A landscape with many peaks, sampled at points; each row gives a point and its height.
A climber steps from a point to the highest of its 2 nearest points, and stops where none of them is higher. Distance is the straight distance between rows; heights are no part of it.
Datog: [ -6   8 -10   3  -9  -1   2 -17 -15   0   8   2  -1 -10  -7  -1  -4 -19
  15 -13  -8   6   2   9   5  -7  11   5   8]  h=125
Dak: [-12  -7   7   7   2   9   0 -15  10  21  -9  12  -6  -1  -7  -3   6   6
 -12  12  -9   4  12  -5  -5  11   7   6  12]  h=750
sal: [ -2   8 -15  -4  -1  -4  -3  -2  -3 -19   9  -3   2   0   2   7  11  15
  13   8  10   6  17 -10   6   4 -14  -6  -4]  h=387
ladu: [ 6 -4  4 -6 -6 -3  1 11 -3 -2 -2 -8  2  7 -1  2 10 10  2 13 -1  0 11 -7
  3 10 -4 -6 -3]  h=293
borem: [ -9   0  -5   7  13   1 -14  14   2  10  -5   0 -11   5  10   7   1   9
  -6   3 -11  -6   4   5  -5  11  12  -5 -12]  h=666
rol: [  2  -4   0   1  -9   1  15   2  -9  19  -2  18  16   4 -11   4 -13  -5
   0   9   2  -7  -3   7  -4   8   4  -4   3]  h=790
nof: [ -7 -16   8   6  -3  -5  21   5   3  -2   8  10  15   0  -2   4   9   4
   0   8   4   3   1 -10  -1  14  -4  -1 -10]  h=647
kupo: [  0   1   6  -7  10  10 -17   1   2  22  -1   3  -2  -2   8  -5   2   4
 -15 -15  -6   3   0  11  -2  -2   5 -12   3]  h=590
lotu: [ 16   5  -4 -32  12  -7 -12  15   6 -27  12  -7   5  -2   9  -4   2   7
 -10   2   6 -12 -11  -5   1  -2 -12  -3  -7]  h=206
kidut: [-11   8 -10  25   1  -6  20 -11  -8   8   0  11   8   6 -12  -2   7  -2
   4  10   4  11   2   1  -9  18   4  12   1]  h=670
Furug: [  9   9   9  11   8   8 -13  -6 -16  11  -6  -9   9  -5   8   2   2  -9
  -4 -12  -6   5  -8   4 -20   2   5   0  12]  h=51
puf: [  2  -8   1 -12 -19 -11  17 -16  -1   1  -1  -1   4   3 -11  -2 -12 -14
   8  11   6  -9   8   6  18  -9  -2  -9  14]  h=598
rori: [ -5  -2   8   9   8  -2  -7  14   0  20  -4  15  -8   8 -11 -12 -17  18
  -8   4 -11 -15   3  -9   5   6   8   0 -16]  h=823
fuv: [  1   1  -1  -9  12   0  -7   8  -7  -2  -1   5   6   2 -11  -7 -17   2
   0   9   4  -8  13  16   2  12  -9   2   5]  h=746
Gobug: [ -1  -8   3   4 -10   8  14  -3   4  26  -8  21   1   4   0  -6 -10 -14
  -1  -1   3   5 -15  14   0  -7   8   0  -1]  h=287
Tobev: [  3  -7   5  -3 -15  -2  -1  -6   3   0 -13  -1  -4   3  -5   1  13   8
 -24 -16   2   0  -6 -12   0   1   0 -11   7]  h=355
gora: [  1  -1  10   3   0  13  -4  14  -1  11  -4   4   5  -7   4  10 -16 -21
  10  -7   1   6 -14  -3  -9 -14  -2  -4 -14]  h=336
rubev: [ -8 -11  -1  20  -1 -10  22  -5   0   8   7  12  11   2 -10   0  10  -9
   4  21  -7   4   6  -9  -5  21  10  17   0]  h=762
veb: [ -2   6  -4 -14   7   6   6  10  11 -16  -9   4   7  -5  -9  -5 -18   9
   6   1  12   0  -3  -3  -1  -5 -15  -5  -2]  h=594
nud: [ 17   7   1 -24   2 -12 -10  10   3 -25   5  -6   1  13   2 -10   5  18
 -23   4   9  -8  -9 -11   3   5  -5   1   2]  h=219
Fuz: [ -3   3  -5   3  -1  -1   7  -6  -5  32   8  12   8   3  -3  10 -21 -13
   9   9  -1  -5   2  14  -6  -4   8  -3   6]  h=732
Bobe: [  8   6   2   3 -10   4   0  12  -8  12  -2   4   3  -4   9   2 -14 -13
  15 -18   4   4 -21  12  -1 -18   5  -7 -15]  h=321
kof: [  3  -6  10   5  -6   1  -8  -5 -10   5  -4   1  -5   5  -1   8  12   6
   4  -8 -15  -7   0  -3   8  -1  -3  -1   4]  h=487
tekap: [ -8   7 -18  16  -6 -11   0  -9 -15  -4   5  -5  13  -1   6  11  12  -2
   1 -12  13   8   6   6  -5   7  -3 -10  -3]  h=389
saro: [ -6  -4  18   6  11  -6  -6  -7   8  -7  12  -4  -9   2  -2  -2  -3   4
  -8  13  -2  -3  23 -20  -2  -3 -13  15   6]  h=530
gol: [ -5   4 -11 -14  -8  -7   8 -17   0  -8  -1   4  -5   8  -3   3   7  14
  -6  10  -3 -11   8  -3  23  -4  -4  -3  14]  h=786
bada: [ -7   2 -21 -20  -6  -3   5  -8  -1 -15   6   4  -3   2  -5   6  -5   0
   2   5   5  -3   5   2  23 -10  -2 -13  14]  h=709
bosum: [ -6 -12  14   4   6  -9  -5  -9  -4  -2   9   2  -6   4  -7  -2   1  -3
 -12   1  -1  -6  16  -5   1  11  -2  12   5]  h=491
fedu: [ -6  -1   6   7  11   2   2  -1 -10  -7  13   4  13  -1  11  22   4 -10
  -1   3  -3  -2  -1   6 -13   1  -4   6   6]  h=367
Lasoz: [ 18  -1  18 -11 -15  -4  -6  18 -15  -6   7   1  -4  12  -6  -4   0   5
   0   3   2  -5  -1 -15  10   7  -7   4  -7]  h=734
Vitar: [ -8  -8  -4   8   3  -4   4   3  10   6 -11   9   1   4  -1   0 -17   1
  10  -3  10   0   5  12   1  -4  -8  -9   1]  h=167
pobe: [ -8 -12   2   7  -5  -3  11 -17  -1  15  -5  16  -8   7 -11  -9   5   0
 -14  14  -8  -4   7  -4   6  20   6   9   9]  h=683
Fabed: [  6  -8  11  -9  -5   6  15   1  11  15   2   0  10  -3  -2 -11  10   4
 -16   3  -7   1  -7  12  -5   7   7  -2   6]  h=545
teto: [  6  -4   5 -10 -23  -1  11 -12  -9 -10  -2  -3  11   2 -14   2  -7 -13
  -6  17   3  -2   7  -6   4  -4  -3  -5  18]  h=559
Lozuk: [ 16  17  -8 -18  -6  -6   8   7   8 -14   8  -5  10  -8  -8 -20  -1  14
  -9  -9   9   2 -11  -4   1  -2  -4  -3  -9]  h=863
fezo: [ 13   0  16  -9   3  -3  -1   8  11 -19   2   0  -4  12  -2  -9  -1  12
 -22  -1   7  -7 -17 -11   3   9  -7  10  -2]  h=233
nivos: [ -8   4 -12   5  11  -7   6  -1  11   7 -10  -2  -5   3   1   5  -6  12
   3   2   0  -8  12   5   1 -11  -5 -10   3]  h=182
zafiz: [  0   8 -13 -16  -4 -18  14  10  12 -11  11   7  11  -4  -3 -17  -2  16
  -3  -3  10   4  -3 -15   6   0  -1  -5 -17]  h=792
Kaven: [ -9  -4   2  -8  -7 -10   9  -5   7  -9  10   8  -1   4  -2  -3  13  12
   6  30   5   5  16 -36   7   7  -1   8   5]  h=306
legi: [  6 -10  17 -15   7  -6   3   4  13 -10   6   5   1   6  -3 -18  -1  18
 -18  10   5  -4  -1 -23   9   2  -8  14   7]  h=253
Direm: [  5  -9  17  -7 -10   2   4   8  12  -4  -6  -7  -9   4  -7  -9 -12 -21
 -14   3   9   7  -7   3   8  -1   9   3  -2]  h=437
fesu: [ 10  -5  10  -2 -13  15  -6   2  -2 -11  -6   0  -3  -5   7   4  18   7
  10  -9 -17   5 -11  -3  -1   0  -2  -2   3]  h=525
Vut: [-15  -8  -3   8   3 -15  14 -12   0 -11   1  20  -1   9  -3  10   3   1
 -11   5   5 -10  -6  -3  10   2  -4   4   8]  h=560
Voz: [  5   9   6  13   6  -6  -8   1   0   6   2 -12  -7   8  14   6  16  15
   1  -5  -1  -3   9  -4  -1   2 -16   0  -8]  h=429
nef: [ -5  -2   4   9   8 -12   3  -6  -5  -8  -1   1  -1  13   0   2   0  -4
 -11  -4   3  -8  -3   5   2   5   1  11   3]  h=514
vere: [  2   1   9  -1  -8  -1  18   1   3  22  -5   0   8   5  -4   6 -10  -7
 -11   8   3  -6  -5   0  -8  -7   3  -1   1]  h=742
betip: [-18  -7  -5  13  10   2 -14   2   4  15  -1   4  -9   1   2  -1   0  15
  -8   9  -6  -3  22  -1  -6  10   6  -7  -4]  h=649
mozak: [  6   8  15   4  -6  -7   4  -6   2  16 -13 -12   0   8   4   2 -10 -13
 -18  -5  12  -5  -7  -2  -9 -17   6  -7   1]  h=793
dani: [ -6  10   1  -4  12   6 -12   8   0   9  -5  13 -12   4 -12  -3 -17  18
 -12   1 -10 -12   8  -9   0   5   1   4  -4]  h=815
Vapu: [ -8  -5   1   8   1  -1  12  -9   7 -15  -2   0   4  -2   0   6  18   9
  11   9   5   9   8  -6  -5   5 -12   4   9]  h=302
Nokek: [ -3  -2   6   3   1  -7  -4  -4 -14  -9  12  -6  13  -5   2  13   4 -13
   4   4  -1  -6  11  -4  -1   4   0   0   2]  h=393
baru: [ -3  -1  -6   8  10  -9  10  -7  -1 -25  -2  -8   9  -5  -4   0   3   5
  10  -5   3  -1  -1  -5  -1   3  -2   4   8]  h=266
Vaf: [-3 -9  5 -8  7  3 -4 16  1 -6 10  3  3 -3 10 10 -1 -5  4  3 -1 -3 -1 15
  6 -4 -6 -6 -8]  h=331
Pimo: [-12   5  -6  26   3 -19  -3  -8  -7  22  -1   9  -2   8  -1  -4   3   4
 -11  -4   5  -1  10 -10  -3   3   2  -2 -12]  h=552
kov: [  1 -14   4 -14 -13 -12  16   4  -4   6  10  13   6  12  -6  -2   8   3
 -18  12   1 -15 -10 -10  18  10  -2  -1  -4]  h=554
Tapig: [  6  -4   6   4 -14   2  12  -5   3  -8 -10  -3   3   0  -4  -5   4   0
 -14  -3  10   4  -5  -2  -2  -1  -2  -4   3]  h=378
datas: [  1   8   2  12  -4  -2   0 -13  -8  30  -6   3   0   8   2  19 -13 -18
   7  11   1 -14   6  17  -5 -11  -2  -5   8]  h=684
razez: [ -8   3  -8   1  10   5  -7  16   9   2   0   2  -7  -3  -5   1  -2   7
  -4   5 -18   3   5  -8   0   9  17   7 -10]  h=692
ked: [ 12 -18  23 -15  -4  13  -9  18  14 -13   1  -3 -15   2  -6 -10 -10 -14
  -5   5   6   9  -3  -8   2   5   5   7   4]  h=460
tes: [ -2   3   7  13   2  -2  -7   0  -1  -4   3 -10  -5   7  13  13  17   0
  -6   0   6   8   8  -6 -16   5  -6   0  -6]  h=453
mep: [  6   9  -1  -1   9   2   2  10  -3   5   0   3  13   1  -8 -10 -16   2
  -1  -8   4  -7   0  10  -7  11  -3  -1  -6]  h=697
Rokom: [ -7  -6 -17  -9  -1  -8  20  -8  15  -2  -1  12  -5   4   1  -3  11  13
   2   5  -4  -8   0   7  21  -1   1  -6   9]  h=704
Regol: [  5   5  -1  -6  -9   6  -7  -2  -9  -2   5  -4   4 -11  -7   3  -6 -11
   8  -7 -17   1   0  -1   1  -6   5   3   8]  h=141
lumos: [  5   5   2  14  -9  12 -11 -25 -16   3 -22  -8  -3  -1   9  -7  -8 -15
   7  -4  -1   7 -13  16 -21 -20   4  -1  12]  h=74
muru: [ 13   5   4  -8 -12  -8   3   8 -10 -17   9  -4  -1  10   0   8  -2  -5
   4   1  -3 -11  -9  -7  12  -7  -7   4  -5]  h=794
binag: [  6  19 -13  -1  -4   6  -4   1  -3  -1  10 -18   0  -6  11  10  13   0
   3  -4  -1   5  -1   7  -7  -2  -3  -2  -7]  h=335
Fuguz: [ -1  -5   2  -3   7   0 -12   5   0   5   6  -5   1 -14  -1   1  -6  -8
   5 -15  -8   2  10   0   3  -7   3  -5  -2]  h=154
mazu: [  4  12  -8   3   0   3  11  -1   4  -3  -5   2  11  -6  -6  -5 -11  10
   5 -11   7  -2  -7  -2  -8  -9  -8  -3  -4]  h=643
dete: [ 11   4  -6 -16  -3   5  -7  10 -13 -15   5 -19  12 -13  -1   9   6   2
   9   7 -10  -1   6   2  -4   7   3  -2   6]  h=170
Tas: [  4  12  -5   9  -9   5  -3  -8 -13   5   1  -9   5   0   4   8   6  -4
   7  -5   9   8   6   9 -10   2  -9  -7   0]  h=358
Peko: [  3  -4   1   4   0  -3   1  -1   8 -21   0 -22  -4   5  15  10   8 -10
   5   1  13   2  -1   2   2  -5 -13   0  -5]  h=218
fusob: [ -6  -3   2  18  -3 -10   1  -6   1  -3 -11   1 -15   2   2  15   9   3
  11  -1 -16  -6   2 -13   9  -3   2   7   2]  h=452
Baga: [ -8  -9  -4  17  10 -11   5   2  -3   0  -6  11  -2   8  10  13   4   9
  14  -7 -17 -11  -5  -2   6  -2   4   2  -3]  h=420
gat: [ -6  -4 -11  -6   8  -7  -5   6   2   0  14   7   7 -11  -3 -15  -5  -1
  -3 -19  -2   0   5   2   7   4  12   2  -6]  h=168
Nif: [  1   8  -2   7  10  10  -7  -9 -18   6  -2  11  11  -5   4   2  -8  -5
   1 -11  -3  10  -9  17 -16   2   6   3   3]  h=40
Puse: [ -8   2   4  14  -8 -12  -2  -7 -11  32   5  11   7   5  -4   2  -3 -11
  -6  -3   3  -4   9  -3  -3   4   0  -3  -9]  h=588
lige: [  4  11  -2   2  -6   6  -2  17  11  -3  -7  -6 -11   2   1  -9   3   3
   4  -9   4  12 -12   5   3   1  -3   4 -17]  h=128
dolu: [  0  -2 -13 -10  -8   8  12  -2   3   6   5   9  10 -10  -1  -3  -4   6
   6 -12  -6  -2  -7  10   5 -10   4 -11   8]  h=198
sofed: [ -6  16 -10  18   3  -5  16 -16 -11   4  -7  -1   7   5 -11   1  -6 -11
  -6   6  10   8   0   0 -17   9  11  11   7]  h=606
nak: [  7   1 -10   3  -4  11  -3   1 -14  14   6   3   9  -6  12   1 -12 -14
  20 -12   2   3 -20  26 -12 -18   5  -8   1]  h=305
Zuge: [ 13  19 -16 -24  -3  11  -7   6  10 -13  10 -14   7 -18  -3 -17  -1   3
  -2  -5   4   3  -5   2  -6  -4  -8  -6  -8]  h=795
vitu: [ -1  -3   3 -20  10  -4 -11   9   1  -3   9   2  -5  -6  -7 -10 -16   2
  -8   9   2  -3  18  -1  12   0   0   4  -2]  h=804
Sef: [ -8  -3  -2  -1  -3  -3   8  -3   3 -20  12   4   5   0  -2  -2  12  13
  13  13  10  12  15 -21  10   6 -12   5   3]  h=346
sis: [  2   8   4   4  -5  17   8   5   9  -4  -7   0  -8  -3  -3  -5 -11  -8
   4   1  14  18  -9   5  -5  -4  -6   7  -8]  h=140
sala: [  2   5  -5  -4  -1 -11  11   8   1 -13   9  -2   3   4   7  13 -11 -10
   9  -5  -2 -14 -16  -2   6 -17  -1  -5  -8]  h=856
Val: [ -4  -4  11  15   8   1 -14   0   2  -8   5  -3 -15   8   2   2  15  11
 -15  -5   4   7  12 -18  -5  16  -6   5  -3]  h=481
noluv: [  6   8 -11   0   1  21 -22   1 -25   3  -3   3   4 -10  10   3  -5 -10
  16 -12  -4   6 -30  18 -17 -16   7  -7  -2]  h=290
nad: [ 13  12  -3   2   9  15 -11   7  -6  -4  -1 -15  -7   4   9  12  10   1
   3   4  -6  -2  -6  13 -12   7  -2   5  -5]  h=318
kito: [ -7  -7   5  14  -2 -15  18  -6  -5   7  15  -1   8   0 -15  -2   1 -10
   4  25  -1  -2  18 -24  -6  19   6  11  -4]  h=682
kiko: [  8  -3  10 -10  -8  -2  14  -2  18  -3  -4  -8  -1  -1  -8 -16  -4  -4
  -9   1  14   3  -1  -7   3  -5  -3   7   1]  h=409
Vapi: [  7   6   0   3  12  -7  -2  -5   5 -22  -5 -14   0   0   2   0   4   4
  -3 -11   9  -1  -2  -3  -5  -3 -15   1   1]  h=240
Fiv: [ -1   2   8  11 -18  -4  -2 -16 -11  22  -2   4   3   4   0  15   0 -16
  -2   5  -3  -2   3   4  -3  -1   0  -6   9]  h=635
mon: [ -3   3  -1   0   4  -3   5  13   7  10   6  12  -3   1  -8 -11 -11  12
   1  -6  -5  -5  -3 -13   4   2   3  10 -17]  h=777
luf: [  9  10  11  14  -7  12 -10 -19 -17  18 -19 -14   6  -2   9   2   2  -8
   4   3  -4  13 -11   8 -27  -6  12   0  14]  h=62
teru: [ -5   1  16  18   1 -11   2  -7   5 -10   6  -7  -9   4  -6   4 -10  -9
   7  12   6  -3  19 -24  -3  -5  -3  13   0]  h=573
mifo: [ -4  -1  -4   2 -14   5   0 -12   8 -12   2  -8 -15  -4   1   5  15 -12
   7   1   6  21   7   0   9  -6  -3   5   6]  h=177
kipi: [ 23  -6  15 -10 -27   2   2  12 -13 -11  -4  -7  -4   8  -8 -11   9   1
   3   6   4   2  -5  -4   9   9  -1   4   4]  h=681
lum: [ -4  -8  13   4  -7  12  15  -3  15  16  -9  12   8  -6  -2  -6  -9 -13
  -8   3  13  14 -10   7  -8   1   2  -1   2]  h=269
vuno: [  2  10   4   5  -6   5   4   1  -4  26 -12  12  -2   4   9   0 -14  -6
   6  -7  -2   7 -22   9  -5 -16  15   3  -7]  h=304
dinof: [-20  -2 -13  -8   8  -3 -15  -2   7   3   2   8  -6  -1  -2   1  -3  11
  -2  12   3  -2  31  -6   3   4  -5 -10   4]  h=688
ladeb: [ -7  -7   6  10  -1  11 -12  11   2  17 -14  -2 -12  11   3   6   0  -3
 -10   7   0   5   6   6  -3   7   6  -6  -6]  h=641
sus: [  1   7  -9   2  -8   5   6  -9  -6  22   1   4   7  -1   7   3   6   9
   6 -12  -8  -6  -9  13   0  -2  -2  -9  10]  h=215
tel: [ -3  -8   8  -5  18   5 -13   1  13 -15   9  -6  -3 -11  -8 -17 -15 -10
   0  -7  13   6  13   3   1  -1 -10   9  -3]  h=516
vepib: [ 10  -5   6 -15 -21  -7   4   6 -12 -11  -6  -4  12   0 -11  -7  -3  -4
   5  18   1  -3   3  -8  11   9   7  -2   8]  h=619
fov: [  3  17 -11   4  -5  -2   2   1  -4   2  -8   1  -6   5  -4  -5   9  19
  -4  -5  -4  -4   2   1   2  12   3   5  -6]  h=252
dom: [  3  -8  16  11  10   2  -7   3   9  15 -13  -5 -16   6  16 -10  16   0
   5 -13  -5   6  -8  12   3  -2  11   7  -4]  h=107
nufun: [ -3  -2 -10   2   5  -1  17 -11  10   9   2  16  -7   3   0  -7   6   9
  -3  -5  -5  -2  -6  18   4   2   4   6   7]  h=639
mez: [ -3   4 -22  -2   6  -2   5  10  12  -5  -7 -14  -3  -3   2   3   4  12
  14   6  -1   0   9   0   2   0   6 -10  -2]  h=197
vuzab: [ -4  -5  15   8   7  11  -9  -3  17  16  -5   0 -13  -3  -5  -4   5  11
 -11   4 -11   7  11 -19 -15   6   6  10  12]  h=809
nuzir: [ -5  -8  12   2   8   6 -11   0   6  23  -9 -10  -7   5   1  -5   1  -1
 -12   0   1   0  13   9  -1   0   3 -14   6]  h=616
bez: [ -1  -7  -3  -4   9   6  -6   7   1 -13   0  -5  -6   1   5   9   7   1
   8  15  -8   0   8   6   5   6  -1   2   2]  h=314
ropid: [  6  10 -12  -2  -5  27 -19   5 -14  -9  -8  -6  -2  -7  12   1   6  -2
  11  -4  -9  -4 -30  12 -21 -13  -1 -10 -10]  h=291
zuduz: [  6  10   1   6  -2   5 -12   6   2  14 -13  -6 -22   4  10  -5   7  -3
   4 -15   1  10 -12  11   7  -4   4  -3 -13]  h=118
boz: [ 13  13  -5 -30   5  12 -12   2   4 -14   4 -13   1 -14  -9 -15  -4   3
   9   4   9   2   9  -2   1  -6 -13   4   6]  h=731
libup: [ -4  -1   2   3  -2   6  17  -9   5  16   3   5   3   3   8  -9  13  -3
 -12  -6   6   6 -12  14  -5   4   5   6   1]  h=587
Govol: [  3   5 -11 -22  20  -8  -9  12   5 -18  19  -4   8  -9   7   2  -2   4
   3   1  -2 -11   5  -3   5  -3  -8   0  -9]  h=195
biri: [ -3  -8  -6 -13  -7  -7   8   6   8   0   4  10  13 -17  -9  -7  -9   2
   3 -19  -3   0  -4  -3  10  -2   9  -5  -6]  h=181
Botim: [ -4   5  -8  10   8 -13   8   3  -6   7   6   4   7   4   8  13  -8 -16
   1 -11   3  -8  -9   1   0 -12   5   0  -7]  h=925
vaku: [  7   1 -15 -24  12   5  -4  15  -5 -12  16  -8   7 -12   4  10  -4  -2
  15  10  -9 -11   8   9   4  -1  -4   0  -3]  h=184
Fovo: [-12  -6   2  24  11 -12  -7 -11  -6   1   1   5  -3   7   1  -5  11  11
 -24  -6   4   0   6 -11  -8  13   1   5  -9]  h=515
zumer: [ -5  10 -35  -3  -4  -8  12   1   2  -4   7  -3   4   2  -1   6  11  17
  12   1   0   2   6   0   5   9   9 -16   0]  h=214
gituz: [  8 -16  18  -9   6  12 -13  11  13 -19   4 -10  -7 -10  -2 -11  -7 -15
  -2  -5   8   5  -6   4   0  -4  -8   2  -2]  h=484
Miru: [ -3  -4   2  -7  15  13   0   4  16  -3   0   3   5 -17  -5  -7 -20  -3
   3  -7  11   2   1   4  -5  -6 -10  -2   1]  h=555
tapo: [ -3   5 -12   8 -19   8   0 -24 -20   9 -15   1   5   1  12  -2 -11 -18
   9  -8   1  12 -24  17 -16 -28  17  -2   9]  h=89
paf: [  4   9   7  14  -2 -15   9  -3  -5  15  -5 -10   4   5   4  12  -9 -15
   1  -5   8  -3 -10 -10 -11 -21   0   0  -5]  h=851
siza: [  2  -6  11  -3   3 -10 -11   0   2  -5   0   1  -1   3   1  -9  10  12
 -20 -18  -1  -5  -4  -6   8   5  -4  -8  -6]  h=381
Lura: [ -8 -11   2   1  21   3  -3   9   1 -17  18   0   8  -5  16  19   2 -10
   2   3  -3  -4  -4   5  -4   4  -8   3  -6]  h=347
rigi: [  9  -1  -7 -25   8  17 -10   1   8 -10   1  -7  -6 -18  -5 -13   2   3
   1   6  -6   3   8   8   6   2   2   3  12]  h=675
Zako: [ -7 -11  -9   5  16   1 -21  10   3 -14  -5  -3  -6 -12   5  11  -1  -4
  16 -11  -5  -5  -3  -2   5  -5  -4  -4 -16]  h=371
kogok: [  6  -2  14   2   2  -7 -19   1  -4   6   4 -13  -4   7   6  -4  17  12
 -15  -7   5  -2  14   2   6   9  -7  -9  -5]  h=405
teka: [  0 -13   6  10  12   3  -5 -10   4   9 -21   1  -8   6  18   3  13  -6
   6 -13 -10   7 -19  18   4  -6  11   1  11]  h=95
vomi: [-13 -10  -7  20  14  -5  -8  10   2  -4  -6  10  -7  -2  10  14   1   5
  26  -9 -10   3  -4   6   3  -2   4  -1 -11]  h=395
mas: [ 10  10  -5 -10 -10  -2   7   1  -7   0  -1  -4   3   7  -8  -9   6  16
 -10   5   2  -6  -1  -6   6   8  -6   2   2]  h=272
bifo: [ -9   4 -11   2   0  -4 -11   1 -15 -13  11  -5   5  -4   5  15  10   0
   0  -3   4   2  12  -4  -2   4  -5  -9  -6]  h=421
Vima: [ -5  -1 -11   7  -5   0   4 -10   1 -25  -1  -9 -10   1  10   9  10  -7
   9   2   7   8   5  12  11  -5  -9  -3   3]  h=199
ped: [ -5   1 -12   8  -9   2  -1 -26 -19   7  -2  11   2  -4   2   3  -8 -17
  13  -9  -5   7 -15  16  -1 -14  20   5  18]  h=106
kuzed: [ 13   9  -4   1   4  19 -13  13  -1  -9  -6 -11   0  -7   7   4  13   0
   4  -6  -2   5 -26   9 -15  -1  -5  -4 -11]  h=303
Sav: [ 19  -3   8 -13  -9   5  -7   4   2  -9  -3 -16  -4  -5   2  -4  11  10
  12   0 -13  -2   0  -8  -1  -7  -6   2   9]  h=564
Vis: [  0  -1  -1  14   1   8   6   5   5   3 -15   0  -2   4   2   3 -15  -9
  18   2  15   6  -6  13  -7  -9  -1  -4  -5]  h=153
Dum: [ 12   0  -2 -18   1  15 -12   4   5  -8  -8 -19 -10  -5   1   5   8   5
   3  -5 -20  -9  -6   1   2 -11   1  -8  12]  h=597
fozu: [ -5   8  -9   6   4   0   2   9   0  12   4   9   8  -7  -2   0  -7   2
  -7  -6  -6   4  -5 -10  -6   7  16   8 -16]  h=730
tun: [ -2  -2   0   2   7  12 -12  13   1  -7   3   0   0 -11   9  13  -1 -13
   9  -8   0   7 -12  -5  -3  -5   1   5 -15]  h=352
Buv: [ -4   0  12  10  -7 -11   5  -4   3   0   2   0  -4   0 -17   2  -9 -15
   9  20  -5   5  21 -24   2   4  10  13   2]  h=618
vilu: [ -5  13 -24   4  -2  -5   9  -3  -5   9   2   4   0   1   7   4  13  14
   7  -8  -8  -1   1   5   0   4   1  -4  -1]  h=234
Tapug: [  3  -3  11  10   6   7  -5  -7  -6  -2 -14  -1  -3  -2   4   3   4  -3
   4 -12  -6  -1 -11  21  -5  -2  -2  -3  13]  h=81
Toz: [ -5  -7  -4  -5   1 -16  17   5   3  -9  12  11  15   1  -5 -11   8  12
  -6   6   8   5   0 -14   8  14   0   4 -12]  h=717
Mutut: [ -2  -2 -11 -14  -8  -5   5  -5   1  -8  -3  -9  -6   4  -6  -3 -14 -12
   1   6   9  -5   9  15  19 -12  -2  -6  11]  h=653
bal: [  3   2   6   5  -4  11 -12 -15  -3   6 -13 -12  -9  -4   8   1   2 -17
   6 -11  -7   7  -5  16  -4 -12   9   4  11]  h=70
ros: [ -3 -13  14  -9   2   0  10   4  11  -4  11  10  -5   4  -4  -9   0  10
  -1  23  -2   7   8 -21   7   5  -1  13   0]  h=276
kun: [  6   7 -12 -26   1   4  -9   2   9 -16   1 -15  -9 -12   2  -1   1  -1
   1   4  -9  -7   4  -2  15 -10   3  -2  11]  h=633
Bidiz: [ -1   0  14   2  15  -1  -9   1   9  14  -2  -2 -14   2 -12 -11  -5  17
 -14   0  -9  -8  18 -17  -4  -2   2   9   1]  h=865
taze: [ -2 -15   3  -4  -5  -2  12   6   2   7   8  17  13   7   0   4  10  10
 -11   1  -5  -9 -11   1   2  13  -3  -8  -6]  h=593
Bazis: [ -8   1  -6  -7   1   1  -5  -6  10   6  -3   7  -4  -6 -10  -9 -11   7
  -7   3   3   5  19  -5   5   3  -2   0   6]  h=741
der: [-14 -19   9   6  -3  -6  10  -9  -2  -2   1  18  -3  15  -5   4   2   3
 -11  20  -2 -13   5  -7  11  15  -4   8   5]  h=617

Call two points neighbours if one is among the 2 nearest of the other. Go from one point of each pair to the other, from neighbour to neighbour, staying as high as possible. Name the lowest point that can't be avoided.
gol, rol -> teto
Lozuk, bifo -> noluv
rol, Botim -> vere
Bidiz, vitu -> betip
rubev, vitu -> nef
Bidiz, rori -> dani

For each start below, name every point that the climber comes to, in order.
ked -> gituz tel Miru veb mazu mep fuv vitu
vuno -> Bobe gora tun Zako vomi Baga fusob kof fesu Sav Dum kun rigi boz Zuge Lozuk
nak -> Bobe gora tun Zako vomi Baga fusob kof fesu Sav Dum kun rigi boz Zuge Lozuk
Tobev -> siza kogok Voz tes Val Fovo Pimo Puse Fiv datas Fuz rol
